A landscape with many valleys, sampled at points; each row gives a point and its height.
From any point a ball rolls to the lowest of the 2 points nearest to it. It stops when none of these is lower. Distance is the straight distance between rows; heights are no part of it.
<382>: [ -7 -26  21  -3   6  -7 -13   9 -15 -14  -5  10 -11 -24   5  -4  15  12
 -14  -7  -9   0  -8 -11  -4  10   0   5  -7   2   7 -11  11 -25 -16   7
 -22]  height 577
<1430>: [ -1   8   1 -16  -4   3  17 -18  -9   3 -12   8   5   2 -18  -3 -18  -5
  -4  -7  -5  13   4 -28  24   2  -2  -2  -7 -17  24  13 -17 -10 -17  34
  -6]  height 265
<148>: [ -3 -11 -20  21  -6  -3  -4 -10 -10  -3 -16  -6  -2  -5 -18   1  -1  18
 -20  14  -4  11  -8  15   6   5  10  -7  12  -4   5  -8   0  20  12 -14
  10]  height 308
<1176>: [ 19  26   9   1 -12   0 -16   6  37  -4  -3  -8 -12  17   7  -4  -3 -10
   4  10   3 -15   1  21  -4  -4  11 -14 -18  -2 -17   3  -2  21   8   2
  33]  height 448
<32>: [ -7  -5   3 -14  17   3  12 -14   9  -8  10  14  18   6 -14  22 -14   3
  27   7  12 -11 -16  15   6  14 -17 -21 -19 -15 -21 -14  -9   6  -2  17
   3]  height 129
<693>: [ 11  18  -1  15 -13   4  -6  19   3   6  -7  -8 -18   0  12 -11  30   2
 -17  -3   1   2  22  -6  -3 -10  -1   5   7  17 -13  -5   1  16  14 -29
  17]  height 187
<304>: [ -7  -5  12 -21  16  -6  23 -10 -25 -15  18  13  15  -5   5   7  -4 -18
   7 -17  -1  -3   3 -21  -3   2  -2   6  -8  -7  11   4  -2 -14  -8  14
 -12]  height 286
<933>: [ -1 -18 -10 -12 -11 -12   6  21  12   2  -9   2  15  -7 -18 -19  13  -1
 -38 -23   0  22   4  -1  13   0   4  16  -1  16   4  -5 -18   4 -16 -12
   4]  height 291
<1164>: [ 11  -2   1   7  -1  -4  -6   3 -29 -11   5   1  -3  -6   8   1  10   2
  -4  14  -9  -6   6   7  -4  -2  13  -6  12   8 -11  -8   3   5   7 -24
  13]  height 186
<538>: [ 20  18   5   3  -6  10   7   9   1 -12 -11   1 -29   4  16 -10  -2 -10
  -3  22 -24   1   4 -18  -1   3  24   1  -2   6  -1  18  10  -7 -14  17
   5]  height 525
<1105>: [  0 -36 -11  17 -15  18  -1  -3 -22  -2  -8 -11   1  -5   3  -3  -7   0
   1  27 -19   8  -5  16 -18  11  21  -9  19  28  -4  10  13   1 -14  -1
  -6]  height 580
<590>: [  0  24 -13   5   5  -2  14   5  10   8 -11  -6 -16   9 -11   8  13  -2
 -11  -5   8  17  15 -25  20  -2   0   8  -3 -20  11  -7  -5   9   5   6
   2]  height 358
<921>: [-11 -19   2   2   7  10   3  -6  -7 -14   6   0  -5  -7  -6   8 -10  18
   3  16  -3  -9 -13  -3  -7  17  -7  -5   0   6  -2  -2  11  -4  -8  14
 -23]  height 475
<745>: [-18 -19  11 -14   8  -2  -5   3   8 -20   5   8  -4 -17 -10  -2  -6  30
   3  15   1  -6 -23   6 -15  18 -15 -12 -14   2 -12 -11   9 -14 -17  13
 -18]  height 446
<1313>: [ -5  15  -3 -10   3  19  20  18  26   2   6 -10 -25   0   5  -8  10  11
   3  -8   8   4   9 -40 -14  17 -11  13  -4   4 -18  -1   8 -12 -19   3
 -15]  height 332
<139>: [-11 -30  12  17  -1   0 -14   1 -23   4  -7  -1  -6 -21   6   3   7  18
 -17   7  -3   7  -7  -1  -4  12  -2  -4   3   8   8 -13  20  -6  -5  -6
 -18]  height 602
<1048>: [  8   4   8 -14   2 -18  15  -2 -29  -9   0  10   4  -3  -2  -2  -5 -14
  -2   1 -16   2   5 -18  21 -13  37  -3   4 -14  19  12 -16 -14  -9   9
  24]  height 482
<326>: [ -3  12   9  -4  13  -4   7  -6   0   5   7   5   1   6   3  14   6  -5
   4  -9   7  -4   1  -5   2  -5 -10  -3 -11 -18  14  -5   1  -3   9  14
  -8]  height 132
<206>: [ -2 -10   6  11   0  -1 -33   2 -18  19   3   2  14  -1  19  -5   4  -9
   6 -21   5 -11   2  21 -15 -13  -7   7   7  12   7   3   6  -1  18 -17
  -7]  height 284
<1256>: [ -2  14   4  14  10   8   1  -3   2  13   8 -10 -14   5   9  15  13   7
   3   0  11   0   9 -18  -2  -1 -16   4   1  -7   4 -10  14   1  15   5
 -12]  height 218
<1294>: [  5  -6  -1 -24  10   6  16  -6  -1 -21  11   8  20   6  -5  18 -16  -6
  29  19  -1 -10  -7  10   3  18   1 -17  -9 -11 -27  -2 -14  -1 -15  11
  10]  height 188
<1081>: [ 13  15 -17  17 -10  -3  -5   2 -22   1  -5 -12  -6  10   1 -14  14  -6
 -13  13  -1  -6  22  10   2 -14  17   1  22   8 -12   2   0  14  23 -43
  33]  height 301
<612>: [ -9  -2  -9  -2  10   7  24 -24 -25   2  14  -5   5  12  -7  17 -12  -4
   8   7   8  -3  11 -21   6   2 -10   6   3 -19  19  -4   6  -2  11  12
 -24]  height 767
<578>: [ -5 -36 -21   0 -11  25  12   2 -31  -5  -3  -8   9  -7 -13   2  -4   6
  -4  19 -15  17   3   4 -16  16  13   3  23  27  -6   1   5   0 -16 -14
  -7]  height 598
<17>: [  3   9   4 -19  -1  17  19  -7  27  -3  -3   6  10   7 -12  -2 -23  -5
  21   4  -3   1  -4 -12   5  19  -5  -3 -13  -6 -12   8 -20   2 -22  26
  -7]  height 128
<936>: [  6  15   0  11 -12  -3  -6 -14  39   8 -21 -12  -8  10  -9 -11 -15  -2
   7  20  -7  -4 -16  12  19   3  21 -11 -10 -11  -3  13  -7  20   7  20
  16]  height 384
<655>: [ 12  16 -10  12  -1  14   0  -3  28   0   1 -19 -35  12   9   6  -2   9
   3  34  -2  -3   0  -7  -6   8   4  -6  -3   1 -17   3  18   9   1   9
   8]  height 570
<697>: [ -5 -29  -4   2 -13  17  -1   8  -4   4 -11 -11  20   3   4 -16  -3 -14
  -3   2 -17  15   3  29 -12   0  31   5  14  40  -1  29  -9  -9 -12 -11
   3]  height 529
<1355>: [ 10  -7  11 -12  -5 -19  -9  26   1  -6   7  14  21  -2   9 -20   9 -17
  -6  -8 -12   4  -4  25  -2 -19  25  -3   0  22 -15   7 -13  -5  -3 -22
  27]  height 326
<1438>: [-11 -17  13  -1   0  -3 -28  11  -6  15   9   5  18 -14  11  -6  15   2
   1 -35  11 -11   2  14 -16 -12 -22  12   1   5   2  -8   5 -15  18 -20
 -17]  height 338
<505>: [-15   1 -14   1  -9   5  -2 -10   9  16  -3  -3  15   2 -27   1 -20  13
  -9 -22  15  15  -4   0   1   3 -26  10   9  -1  14  -1  -9   8   4  -1
 -16]  height 111
<180>: [ -4   3   9 -12  17 -12  15 -10 -25  -3  14   7  11   6   6  11   0 -19
  10 -18  -1  -5   5 -10  11  -8   4   4   1 -17  16   2  -8 -10  14  -1
   1]  height 222
<59>: [ -5 -21  -2  31  -4   3 -20 -12 -18   3 -13  -4 -12 -17   4   1  -4  12
 -15  24 -15  -1 -13   5  -5  11  11  -9   9   4   8  -9  24  13  10   4
  -9]  height 626
<1341>: [ 11  15   5   8   1  -3   0 -18  27  15 -13  -4 -11  16  -6   4 -16  -6
  19  16   4 -10 -12   5  16  -5   2 -13 -16 -23   1   8  -5   7  11  30
   6]  height 339
<857>: [ -8   5 -18   1  -4  14  15   5   5  11  -1 -10  -5   0  -9  -2   8  15
 -18 -13   9  22  19 -28   1   8 -17  14  12   7   5  -5  -2   8  -5 -15
  -7]  height 164
<1439>: [ -7   1  -2  -1  10   3  -5   6   0   5  18  -6  11   7  13  12  17   2
  14 -21  18 -14  10  -1 -17  -3 -27   5   2  -1  -4  -9   3  -4  15 -17
 -11]  height 440
<1209>: [ 15   9   0  12 -20  -4 -22  -1  17  -9  -4 -11 -12  10   2 -13   1  -7
   2  20   1 -13   1  32  -9  -5  18 -15  -2  17 -15   2   6  18   5 -15
  29]  height 472
<357>: [-13   3   3  11   6  -5  -3 -23 -13  11  -6   3  10   4  -8  14 -10   3
  -3 -10   7   0  -5  -5   7  -2 -10  -1  -3 -13  29  -3   0   0  18  15
 -24]  height 227
<1344>: [  7   3   4   0  16   4  16 -14 -11 -13  14  -3  -9  13   9  15  -5  -8
  19  26   2 -16  -2  -2   2   4   7 -15  -1 -17  -4   3  13  -4   0  13
  -5]  height 792
<198>: [ -4  13   6   6  18  -4  -6  -7 -13  14  14  -4   4  14  14  12  12 -13
  11 -11  17 -16  10   2  -5 -17 -15   3   1  -9   4 -10   6   4  32 -12
  -7]  height 403
<37>: [  4   5  -3  -8  -9   8  21 -21  -6  11  -7  -1   6  16 -15   0 -30 -15
  20   2  -9   1   3 -16  15  -1   3   0  -3 -16  21  28 -17 -10 -11  28
  -7]  height 321
<24>: [ 10  14   8  -1  13 -29   7  -2 -16  -1  -4   7   2   7  -8  11   2 -24
   5  -9  -3  -2   5   2  33 -23  17  -2 -11 -34  11   1 -19  -1   9  -2
  23]  height 92
<1363>: [  2   4  -8 -19  10  -3  16 -14   2  -1   0   6  22  14 -18  14 -12 -19
  27  -4   4  -2  -1   6  23   2  -2  -5  -8 -26 -10  -3 -28   3   2   8
  10]  height 717
<1213>: [-11 -23  -9 -20   2 -10   3  12   6  -5  11   6  24 -18 -11  -2   9  14
   0 -20  11   4  -2   5  -8   7 -17   5  -2   6 -14 -18  -3 -16 -13 -20
 -14]  height 501
<147>: [ -5 -19 -13  13   2   7   9 -22 -44  -6  -1  -6  -4  -1   3  12  -2   5
   2  28  -8  -8   1  -5  -6  14  10  -7  21  -4   7  -5  14   6   7  -6
  -6]  height 650
<516>: [ -1 -19   3 -13  -1  -2 -22  15 -10   6  18  10  30  -3  13 -12   1 -14
  16 -19   2  -7  -4  39 -14 -21   0   1   5  26  -7  14 -12 -19   2 -23
   3]  height 406
<64>: [ -2 -11 -13  13  -6 -14 -10   4   9  -8 -20   3   5  -3 -23  -9  -1   9
 -33   0 -11  15  -6  12  15   4   9  -2   2  -6   8 -10  -9  15   6  -3
  10]  height 362
<1047>: [ -7   3 -19  -1  -3  23  30 -17 -14  12   6 -18  -2  12 -11  11  -3   7
  -1  -3  11   7  13 -34  -1   6 -19  13  15  -5  13  -5   5   0   2   1
 -28]  height 755
<142>: [  1  14  -8   0  12 -23 -11  14   2  -2   8   8  14   2   4  12  18   1
  -6 -12  11  -1   9  13  11  -9 -10   2  -5  -8 -12 -18  -7   6  14 -25
  14]  height 268
<751>: [  9  -6  -3   5 -17   4 -10  11   0   9 -10  -3   8   8   7 -28  -3 -27
  -1   0 -18   9  -1  29  -6 -20  33   0  15  25   4  27 -11  -3  -5  -3
  14]  height 498
<1386>: [  1  15  22 -12   1  -3  -2  20  17  -2  11   3 -11  -8  26 -11  19  -7
  12 -30   3  -8   7 -23 -13 -12 -12  10 -14   0  -5   8   3 -17 -11   6
 -17]  height 413
<1207>: [ -2  -5   1  27   8   9 -12 -13  -8   1   6 -12 -19  -4  14   8   1  16
   0  31   0 -12  -8  -4 -10   9  -4  -4   7  -3   2  -7  31   7  14   8
 -11]  height 610
<615>: [ -4  16   4 -22  19  -8  17   1  22 -11 -12   7  -4  -9 -27   2  -1   4
 -14  -1   5  13  -8 -19  24  17  -4  -5 -22 -21  -9 -18 -14   7 -24  21
   9]  height 256
<559>: [ 14   8  18  17  -7 -13 -29  -4  -8   9  -6  10  -3  -3  27 -18  -3 -21
   9  -1 -12 -12  -6  23  -8 -24  19  -4   4  11   6  17   9  -2   7   1
   9]  height 416
<511>: [  8   0   2 -22  -2  -1  14   6   2 -20  10  14  16  -1   2   3 -11 -11
  15   0 -10  -5  -5  10   5   7   7  -6  -7  -2 -20   5 -15   0 -21   3
  22]  height 236
<896>: [  2   0 -11  24  -4  12  -8 -22  12   2  -4 -21 -27   3   3   7  -7  17
   4  36   2  -8  -7   7 -11  16   3 -11   6   0 -12  -1  26  16   8  10
   3]  height 589
<926>: [  2  -6   6   8  -5   8  -6  -8   9   4   5  -3  -7   0  12  -2 -14   6
  11  11  -3  -8 -13  -2 -11   3  -6   2  -6  11   5  10  13  -2  -3  20
 -17]  height 447
<124>: [  6  -6   1   2  -8  -1   1   6  -8  -4  -2   7   1  -3   4  -5   1  -3
  -4  -5 -12   4   2  -2   0   2   5   7   0  10   9   2   0   0  -7  -2
  -1]  height 445
<660>: [ 20  23  -5  -1  -6  20  10   1  28  -1  -2  -8 -22  15   7  -2 -10  -1
   7  22 -12  -2   3 -20   4   5  11   0  -5  -2 -11  18   5   0 -10  21
   7]  height 550
<1155>: [ -5   7 -29  14  -9  13  -4  -7  24   5  -3 -17  -5   9 -17   5  -3  20
  -6  13  16   2  -8  15   2   8  -4  -4  13  -6  -6 -13   2  25  21 -16
  13]  height 411
<535>: [ -5 -14  13  -6   0 -11 -21   7   3   2   2  15  21  -7   5  -8  -3  -6
  11 -23  -2  -4 -13  30  -3 -12  -2   1  -8  12   5   7  -6 -17  -1  -2
  -6]  height 443
<1086>: [-10  -2  16  -6  -5   6 -15  17  30  12   2   0 -16 -16  17  -8  19  21
   4 -21   7  -9   2 -10 -25  -7 -22   8  -5   7  -8  -6   8 -19   5  -2
 -19]  height 494
<177>: [  2   5  -5  18 -11   2 -21  -7  12  19 -12  -5   5   1   6  -5  -8   3
   5  -7   6   1  -9  15  -7  -3  -5   4   6   5  15   8   5   7  13   1
 -10]  height 251
<1254>: [ 10  11   7 -15  16   0  17  11   8 -26  19  -1 -12   7  10  10   8   2
  18  21   6 -10   1  -6  -2  13   2 -12 -13  -4 -30  -7   6  -2 -13   6
  11]  height 811
<995>: [  4   0  14   1   3 -18   2  -5 -32  -7  -5  14  -5 -13  12  -3   3 -16
 -19  -6 -21   9   2 -17  16  -9  25   5   7  -5  30   2   0 -12  -5  10
   3]  height 518
<1219>: [ 12  10  -3   9  -9  -7  -6  12   3  -3 -13   4  -4   4  -2  -8   5  -5
 -20  -1 -12   7   3   1  14  -7  13   5   4  -8   9   2  -6  11   4  -7
  12]  height 414
<165>: [ -6  -8  -9 -19  11  -3  23 -17 -24 -10   9   5  22   9 -17  21 -17  -8
  13   4   4  -1   3  -4  25   4   1  -5   0 -22   1  -2 -12  -5  -4   6
   4]  height 704
<71>: [ -8 -30 -16  -4  -8  17   6   6  -8 -10   6  -1  12  -3 -16   3 -15  14
   9  12   0   7  -6  13 -15  16  -6  -4   8  20 -12   3   5  -3 -13 -10
  -6]  height 615
<289>: [  1   5  -5  -4   8   5   8  -2   7 -16  13 -10 -12   5   3  19   3  13
   8  26  11  -5   4   8 -10   7  -8 -10  -2  -3 -19 -14  11   6   1  -4
   5]  height 819
<1410>: [  7  -3  13   9 -11   3 -17  -1 -12   8   1  -4  -3   2  25 -16   1 -17
  17   8  -9 -11   1  22 -21 -16  16  -6  14  28  -4  13  14  -2  -1 -10
   4]  height 375
<1111>: [ 14  21  19   0   3  -3   2  10   3 -10  -1   8 -17   2  22  -2   2 -11
   1   2 -12  -3   0 -14   3  -2  12   1 -18  -4   4  18   8  -9 -13  26
   5]  height 495
<510>: [ -1  -4   2  14 -18  12 -21   6  23  19  -4 -11 -11  -1  10  -7   2  14
   4  -3   2   0   0   6 -15  -5 -10  10   5  17  -2   0   9   5  11 -14
  -9]  height 181
<1076>: [  4   1 -18 -15  -9   4  19  15   3   3  -5   4  11   1 -11  -8   4  -5
 -19 -23   1  21  15 -14   9   3  -4  16   8   3   7   0 -13   8  -6 -18
   6]  height 233
<500>: [  9   5  14  -9 -13   4 -11   5  -9   3  19   2   0  12  25 -11  -3 -20
  22  -3   1 -16   7  11 -29 -18   5   3  12  29 -13  21   3 -11   9 -15
  11]  height 336
<1198>: [  1  13 -25   2  -8  19  22 -13   7  20  -2 -11   0  20 -14  11 -11   2
  10  -2  13   7  11 -10   8  -2 -18   9  13 -12   7   4  -4   7  10  -1
 -11]  height 742
<239>: [ -4 -16 -12   2   2  10   3 -10 -22  -9  10  -3  13   1   1  13  -5   5
   8  11   6  -4   2   8 -12   9  -6   0  14   3  -2  -8   6   3   4 -16
  -7]  height 632
<548>: [  7  21  11   2  12 -14  -1  -5  18  -2 -15   7 -12   2  -9   6  -8 -12
   3   7  -2  -5  -9   8  28  -4  14 -14 -23 -33   4  -5 -12   9   5  24
  12]  height 282
<286>: [ -4 -14  -3 -11   1 -11   6  17   1  -9  -2   2   1 -23  -7 -11  20   6
 -26 -16  -3  17   3 -16   2   8   3  11   1   9  -3 -16  -2  -1 -23 -14
  -5]  height 342
<208>: [  8   7 -12  19  -9   0 -16  -2  25  -3  -7 -18 -15   5  -5   0   4  12
 -12  21   4  -1  -8  22  -7   6  10 -10   3   4 -17  -9   8  28  16 -10
  20]  height 442
<415>: [ -3  14   9 -18   7   4  19 -13  13  -4 -11  11   6   2 -20   2 -19 -11
   7  -9   1   5  -2 -20  24   7 -11  -6 -20 -16  -1   7 -22  -2 -22  33
  -6]  height 200
<841>: [ 16   8 -13   6 -17   2   1  25  -9  -1   0  -6  -7   8  -2 -22  23 -10
 -20  -5  -4   4  26  -4  -1 -12  13   9  20  23 -17   0 -13  14  13 -43
  29]  height 249
<439>: [-13 -10   6   3 -12  11  -9 -17  -1  18  -8  -3  -2  -6 -17 -11 -23  13
  -9   0  -7  18 -13  -9   0   3 -13   1   3  17  21  17   2  -6 -12  25
 -37]  height 599
<1173>: [ 12  21  -4   2  -2  -4  20   1  -3   7 -10  -1  -4  10  -2   3  -1 -13
  -6 -15  -5  10  14 -21  22  -9   9   8   3 -13  21  14 -13  -2  -3   8
   1]  height 409
<340>: [ -2  -6   5 -21   3   4  19   6 -13 -19  10   1   8 -11   6   2   0  -2
   1  -9  -4   5   2 -21  -6  10  -3   7  -4   5  -3   7  -2 -17 -24  11
 -11]  height 331
<21>: [-12  -1  27   6   2  -2 -20   1  12  17   0   7   0  -7   9  -3   0   6
   3 -23   3  -7  -8 -13 -10  -5 -22  11 -12   4  18   5  10 -18   7  15
 -30]  height 553
<798>: [ -2 -18   3  22   0  -5 -27  -5 -31   6  -2   0   9 -14  10   3   5   0
  -4   3   0 -15  -3  25  -9  -3   2  -6  15   7   0  -4  16   9  21 -22
   1]  height 202
<846>: [ -1 -17  11  16   1   0 -13  13 -44   4  10   5  -5 -17  19  -1  20   2
 -12   4  -4 -10  13   9 -10  -3   5  -1  13  10 -10  -8  17   4  13 -30
   9]  height 109
<294>: [ 11 -10   4 -22  -4 -11   3  25  15 -15   7  14  15  -4   2 -18   4 -14
  -6  -4 -12   2  -8  11   1  -1  15  -4  -8  13 -17   6 -16   1 -20 -11
  18]  height 287
<728>: [-15  -5 -15  -7 -16  20  14   0  17  15  -8  -8   0   3 -28 -12 -12  13
 -17 -15   7  23   2 -10   0   4 -19  13  11  18   9   2  -7   8  -9  -3
 -12]  height 80
<1115>: [ 18   7   4   1  -8  -2  -4   5  44  -7 -15  -3  -3  13 -13 -12 -11  -5
  -1  13   1  -8 -11  19  13  10  11 -13 -12 -10 -15   0 -15  26   2  17
  33]  height 419
<839>: [ -7  -5 -19  25   7   3 -18 -16 -13   5   2 -16  -3  -4  -3  16   9  20
  -8  16  14  -3  -2  24  -8   9  -9  -1  13  -3  -9 -24  16  19  26 -24
   8]  height 335
<243>: [  5 -11  -9   6 -17  15  10  -9  -3   7  -9  -3 -10   0   2  -7 -13  -1
  -2   9 -15  10   2  -7  -5   4  11   3  13  15   9  15   3   1 -11   3
 -11]  height 410
<579>: [-11  -1 -14   7   8  -9  -7 -19  -7  13  -4   4  23   3 -17  11 -11   4
  -9 -19  15   4  -5  13  13  -5 -24   3   1 -15  20 -12  -6   1  19  -2
  -9]  height 204
<1027>: [ -6  15  23  10   5  -6 -26  14  33  11   2   5 -15  -3  17  -5  10   9
   9 -11   6 -11  -9  -1 -14  -9 -16   5 -13  -1   4   2  10 -13   8  13
 -13]  height 523
<484>: [  8  10 -18   6  -4   1   5  -7 -36  -1   3 -16  -2   9   0   2  -4  -7
   6  25  -1  -9  19   6   2 -14  23  -4  28  -3  -3  13  -1   0  12 -33
  32]  height 348
<770>: [ 14  10   3  15 -17 -10 -13  -2  -6  13 -18   2  -7   4  13 -21  -6 -28
   6   1 -20   1   1  10   1 -23  31   0  14   6  15  25   0  -2   4  -3
  13]  height 460
<196>: [  7  -3  -1  -6   2 -17 -24  12  -8   2   7  17  31  -3   6 -13  -4 -23
   6 -13   0  -3  -3  40  -6 -26  13   0   3  19  -9  15 -20  -7  12 -25
  25]  height 368
<1160>: [  2  -4  -4 -11 -13  18  19   8  -3 -11   1  -1  -4  -4  -5 -11  -9   3
  -3  12 -13  11   0 -21  -3  15   7   4   1  16  -3  16   0  -4 -29  10
  -7]  height 372
<1128>: [-11 -23  -5 -14  -3   6  10  15  10 -21   6   2  -6 -19 -13  -8   2  21
  -3   8  -3   6  -9  -5 -14  20  -3  -6  -5  11 -19 -11   5 -12 -29  -3
 -10]  height 415
<752>: [-14  -1   4  11   5 -20 -19   0  -7  14 -16  10   6 -12 -11  -1   7  14
 -31 -26   6  17  -2  -3  13  -5 -16  10  -5  -5  28 -17  -4  -2   8   3
  -9]  height 428
<361>: [  6  16   3   2  11 -25  -6   1 -12   1   4  14   9   5   5   4   9 -13
  -1 -17   1  -7   7  19  14 -18   8  -2  -5 -20   2  -1 -13  -1  17 -10
  20]  height 193
<1179>: [  7  15  -1  18 -14  11 -16   7  23  13   2 -15 -22  11  16  -7  15   8
  -2   3   7  -4  13  -4 -16  -2  -6   3   5  12 -12  -3  12  12  13 -19
   9]  height 108
<70>: [-10   6  -6  22   5  11 -16   0   4  17   1 -15 -11  -1   7  12  13  20
  -8   7  15  -1   2  -1  -7   8 -20   2  10  -2  -2 -20  15  12  25  -9
  -1]  height 283
<438>: [ -2 -13  14  -3   6 -16  -8   7 -24  -9 -10  11  -4 -25  10  -4  14   0
 -29 -15 -13  11   1 -17  10   0  10   9  -3   7  19  -4   2 -15 -11   0
  -9]  height 551
<171>: [  4  14   4  13   5 -14 -13  10  21 -10 -12   7 -15  -1  -9   6   7  11
 -22   7   2   2 -17  14  14   3   7  -7 -10 -19  -3 -17   2  15   7   5
  18]  height 837
<1035>: [  4   0  17 -24 -11   6   3  20  28  -3   6   7   7   3  13 -16  -2 -12
  18 -22  -8   1   1   5 -13  -5  -4   8 -12  17  -4  22 -12 -12 -19   3
  -1]  height 250
<814>: [ -7   0   7  -8  -2  18  -1   9  16   9  19 -13  -4   0  18  -1  13  11
  17 -20  14 -16  13 -15 -26   2 -30  11   3  10 -14  -5   9 -10   3 -11
 -15]  height 468
<969>: [ -3   9   1 -16  15   5  11   0  27  -9   0   4   3   3 -22  14  -5   5
   6  12  10  -1 -11  -2  13  20 -12 -12 -19 -19 -22 -21 -12   6 -13  21
   4]  height 197
<1291>: [ -1  20  -8  26 -15  -7 -22  -5  29  29 -24  -7  -9   3  -1 -11   1   5
 -10 -16   7   7  -6   8   8 -14  -1   8   3  -2  23   5  -1  20  24   0
   3]  height 322
<944>: [ 10  19  14  -8  21 -20   8  -1 -12  -7  -6   8 -13  -1  -1  11   5 -18
  -2   0  -4   1  -2 -10  29 -11  12 -10 -19 -29  10  -3  -6  -6   0  22
   7]  height 203
<1447>: [-16 -19  -3 -28   6 -18  10   3   5   1  -1  13  22 -22 -16 -13   5   8
 -14 -36  14  12  -2  -7   4   0 -23  13 -11   4   0  -8 -16 -14 -21  -3
 -14]  height 491
<569>: [-10 -19  -9  -9  13 -12  -1   8   7 -18  10   8  14 -11 -10   9   3  23
   0   6   4  -1  -9  17 -10  18 -16  -2  -8  -4 -17 -22   0  -4  -9 -15
  -2]  height 477
<517>: [-16 -19 -15  -9  12 -12  22 -25 -49 -16   6   4  23  -1 -17  18 -14  -5
  -4   4  -1   2   3 -14  13   3   9  -4  10 -14  17  -2  -6  -4   5   4
   0]  height 688
<155>: [  0  -3  11 -18  -5  11   7   8  26  -8   1  10   7   4  -3  -9 -17   0
  19  -1  -2  -3 -11   7  -6   6  -9  -4 -14   7 -12  14  -8 -10 -21  14
  -1]  height 194
<225>: [-18 -13  -2 -13   0 -18  -6   0   6  11 -11  10  13 -16 -25 -10  -2  16
 -29 -28   9  23  -9   4  10  -4 -19  12  -4   5  20 -14 -16  -1  -6  -1
 -15]  height 462
<1420>: [ -8 -19 -17   9   3 -10   5 -23 -48   1  -5  -5  13  -2 -10  14  -7   0
  -4   9  -3  -5  -1  -1  12  -1  11  -1  20 -19  22  -5   0   4  17  -7
   1]  height 671
<1082>: [ -7  10   0  -1  10  16  14   4  15   8  11  -9 -24   5   6  10  16  10
  -1   3  12  -1   8 -44 -10  12 -20   8  -1  -3  -6  -5  14  -6   2  11
 -22]  height 285
<277>: [ -6 -35  -1  13  -7  12 -10  -4 -21  12  -7  -6  18  -9  10  -4  -7 -10
   5  10 -11   3  -6  27 -18  -3  21   0  21  36   2  25   2  -7  -5  -5
  -9]  height 555
<364>: [  8   8  -6  -9 -16  -1  21   6 -14  -8  -9   0   4   6  -6  -8 -11 -14
  -5  -2 -16  11  10 -14  20  -4  24   7  10  -7  13  15 -14  -1 -11  -1
  15]  height 449
<34>: [-17 -11  20   0   0  -6 -17  -9   0  15  -8   8   0 -15  -9 -10 -10  11
 -12 -19  -6   8 -15  -4  -3  -4 -19   3  -5   9  24   2  -1 -15  -8  28
 -33]  height 579
<807>: [  0  14   3 -15   0   5  16  24  16  -5   7  -4  -9  -7  16 -11  16  -5
   3 -23   3   6  12 -33 -14   1  -3  19  -7   7 -10   8   0 -11 -22  -4
  -5]  height 374
<1417>: [  0  19   3  20   0 -14 -19   3  12  17 -20   6  -3  -5  -2   3   8  10
 -19 -20   3   7  -3  -1   8 -14  -8  10  -4 -17  22 -10  -2   5  17   4
   6]  height 382
<556>: [ -7   4 -25  12   3   6  -8 -17   8   5   8 -21  -4  11  -9  20  -3  15
  12  17  26  -8   1  20  -6   5 -14 -10  10  -9 -13 -19  12  24  25 -17
   4]  height 376
<1011>: [  2  12  29  -1  13  -5 -12  11  10  -5   3  12 -17  -5  21  -3  10  -4
   1 -14  -6  -7  -3 -23  -2  -3  -2   5 -21  -7   8   7  11 -19  -9  25
 -15]  height 457
<1139>: [  4  27   8   5   9  -6 -11  -2  12  12  10  -1 -11  19  12  16  19  -9
  15  -6  23 -10  11   9  -2 -24 -18  -3 -13 -12  -6 -13   9   9  26  -2
   7]  height 361
<467>: [  9 -14 -13  17  -7   9  -6   1  -6  -9  -6  -5 -11  -4  -3   2  10   9
 -15  24 -14   6   0   8  -7  14  14  -8  11  10  -6  -9   7  12   0 -16
  10]  height 252
<628>: [  1  11 -11  -8  -1  11  19 -21   9  12  -1  -5  15  15 -16  13 -22  -6
  23  -3  10  -1  -1  -1  16   1 -12  -6  -5 -18   1   0 -13   8   5  14
  -7]  height 729
<1203>: [  2  12   2   7  12  -3  -2   7  14 -18   1   6 -18  -6   1  13   9  17
  -8  17   1   1  -3   4  -2  10   1 -10 -11 -12 -11 -15  11   3  -2   2
   3]  height 827
<711>: [  3   4  -2  -4  11   7  22 -16  -9  -1   6  -4 -15   9 -10  15  -7   1
   7  20   2   1   0 -21  14   5   0  -9  -6 -23  10  -4  11  -4  -2  28
 -21]  height 779
<203>: [  4  26   4   6   7 -14 -13  15  14   1   8  -1  -6  11  10   7  27   2
  -1  -8  21 -11  16  14  -6 -17 -11  -3 -10   1 -19 -17   2   9  19 -21
  17]  height 318
<522>: [  7  -4   8   3 -10   5  -3 -15  -4   3  -3   0   5   4  10  -4 -22 -12
  19  15 -14 -13 -11   6  -9  -7   7  -2   5   5  10  22   3  -5  -2  21
   0]  height 412
<498>: [-10 -17   6   1  18 -22 -13   5 -11 -18  13  18  13 -14   5  15  13  13
  -5   2   6 -10 -10  14  -1   5 -10  -8 -10 -10  -5 -21   7  -7   5  -9
  -5]  height 504
<1425>: [  0 -17  -3 -24   7  -8  23  14   8 -23   4   4   7 -14 -11 -12   6   8
 -16  -6  -3  11  -4 -18   2  14   1   4 -12   5 -18 -10  -4  -4 -36   0
   4]  height 381
<725>: [  8   2  23 -14  -7  10  -7  16   5  -3  12   6  -1   1  28 -16   4 -11
  28  -7 -11 -12   5   3 -26  -7   7   2  -4  28  -8  19   2 -20 -12   1
   6]  height 296
<305>: [  2   1  14 -12  21  -3  14  -2 -23 -28  26   3  -4   2  20  13   5  -8
  19  23   0 -21   0  -4 -11   0   9 -14  -3  -4 -16  -7  11  -6  -1  -1
   9]  height 802
<63>: [ -2  -4  -2  -8  -4   7  16 -19 -22   4   7   3  14  14   3   0 -24 -15
  16   1  -4  -7  -2  -3  -3  -1  -1   5   8   1  17  21  -4 -10  -3  13
  -7]  height 373
<889>: [ -3  15 -10 -15   5  -2  24   5  18  -6  -4  -3  -3   4 -17   3   1  -1
 -11  -5   6  13  12 -17  26   6  -4   3  -5 -19  -5  -8 -17  11  -8   4
   6]  height 310

Where does a ball stop that starts at each point below?
<628>: <17>
<59>: <32>
<277>: <17>
<921>: <728>
<21>: <24>
<1203>: <17>
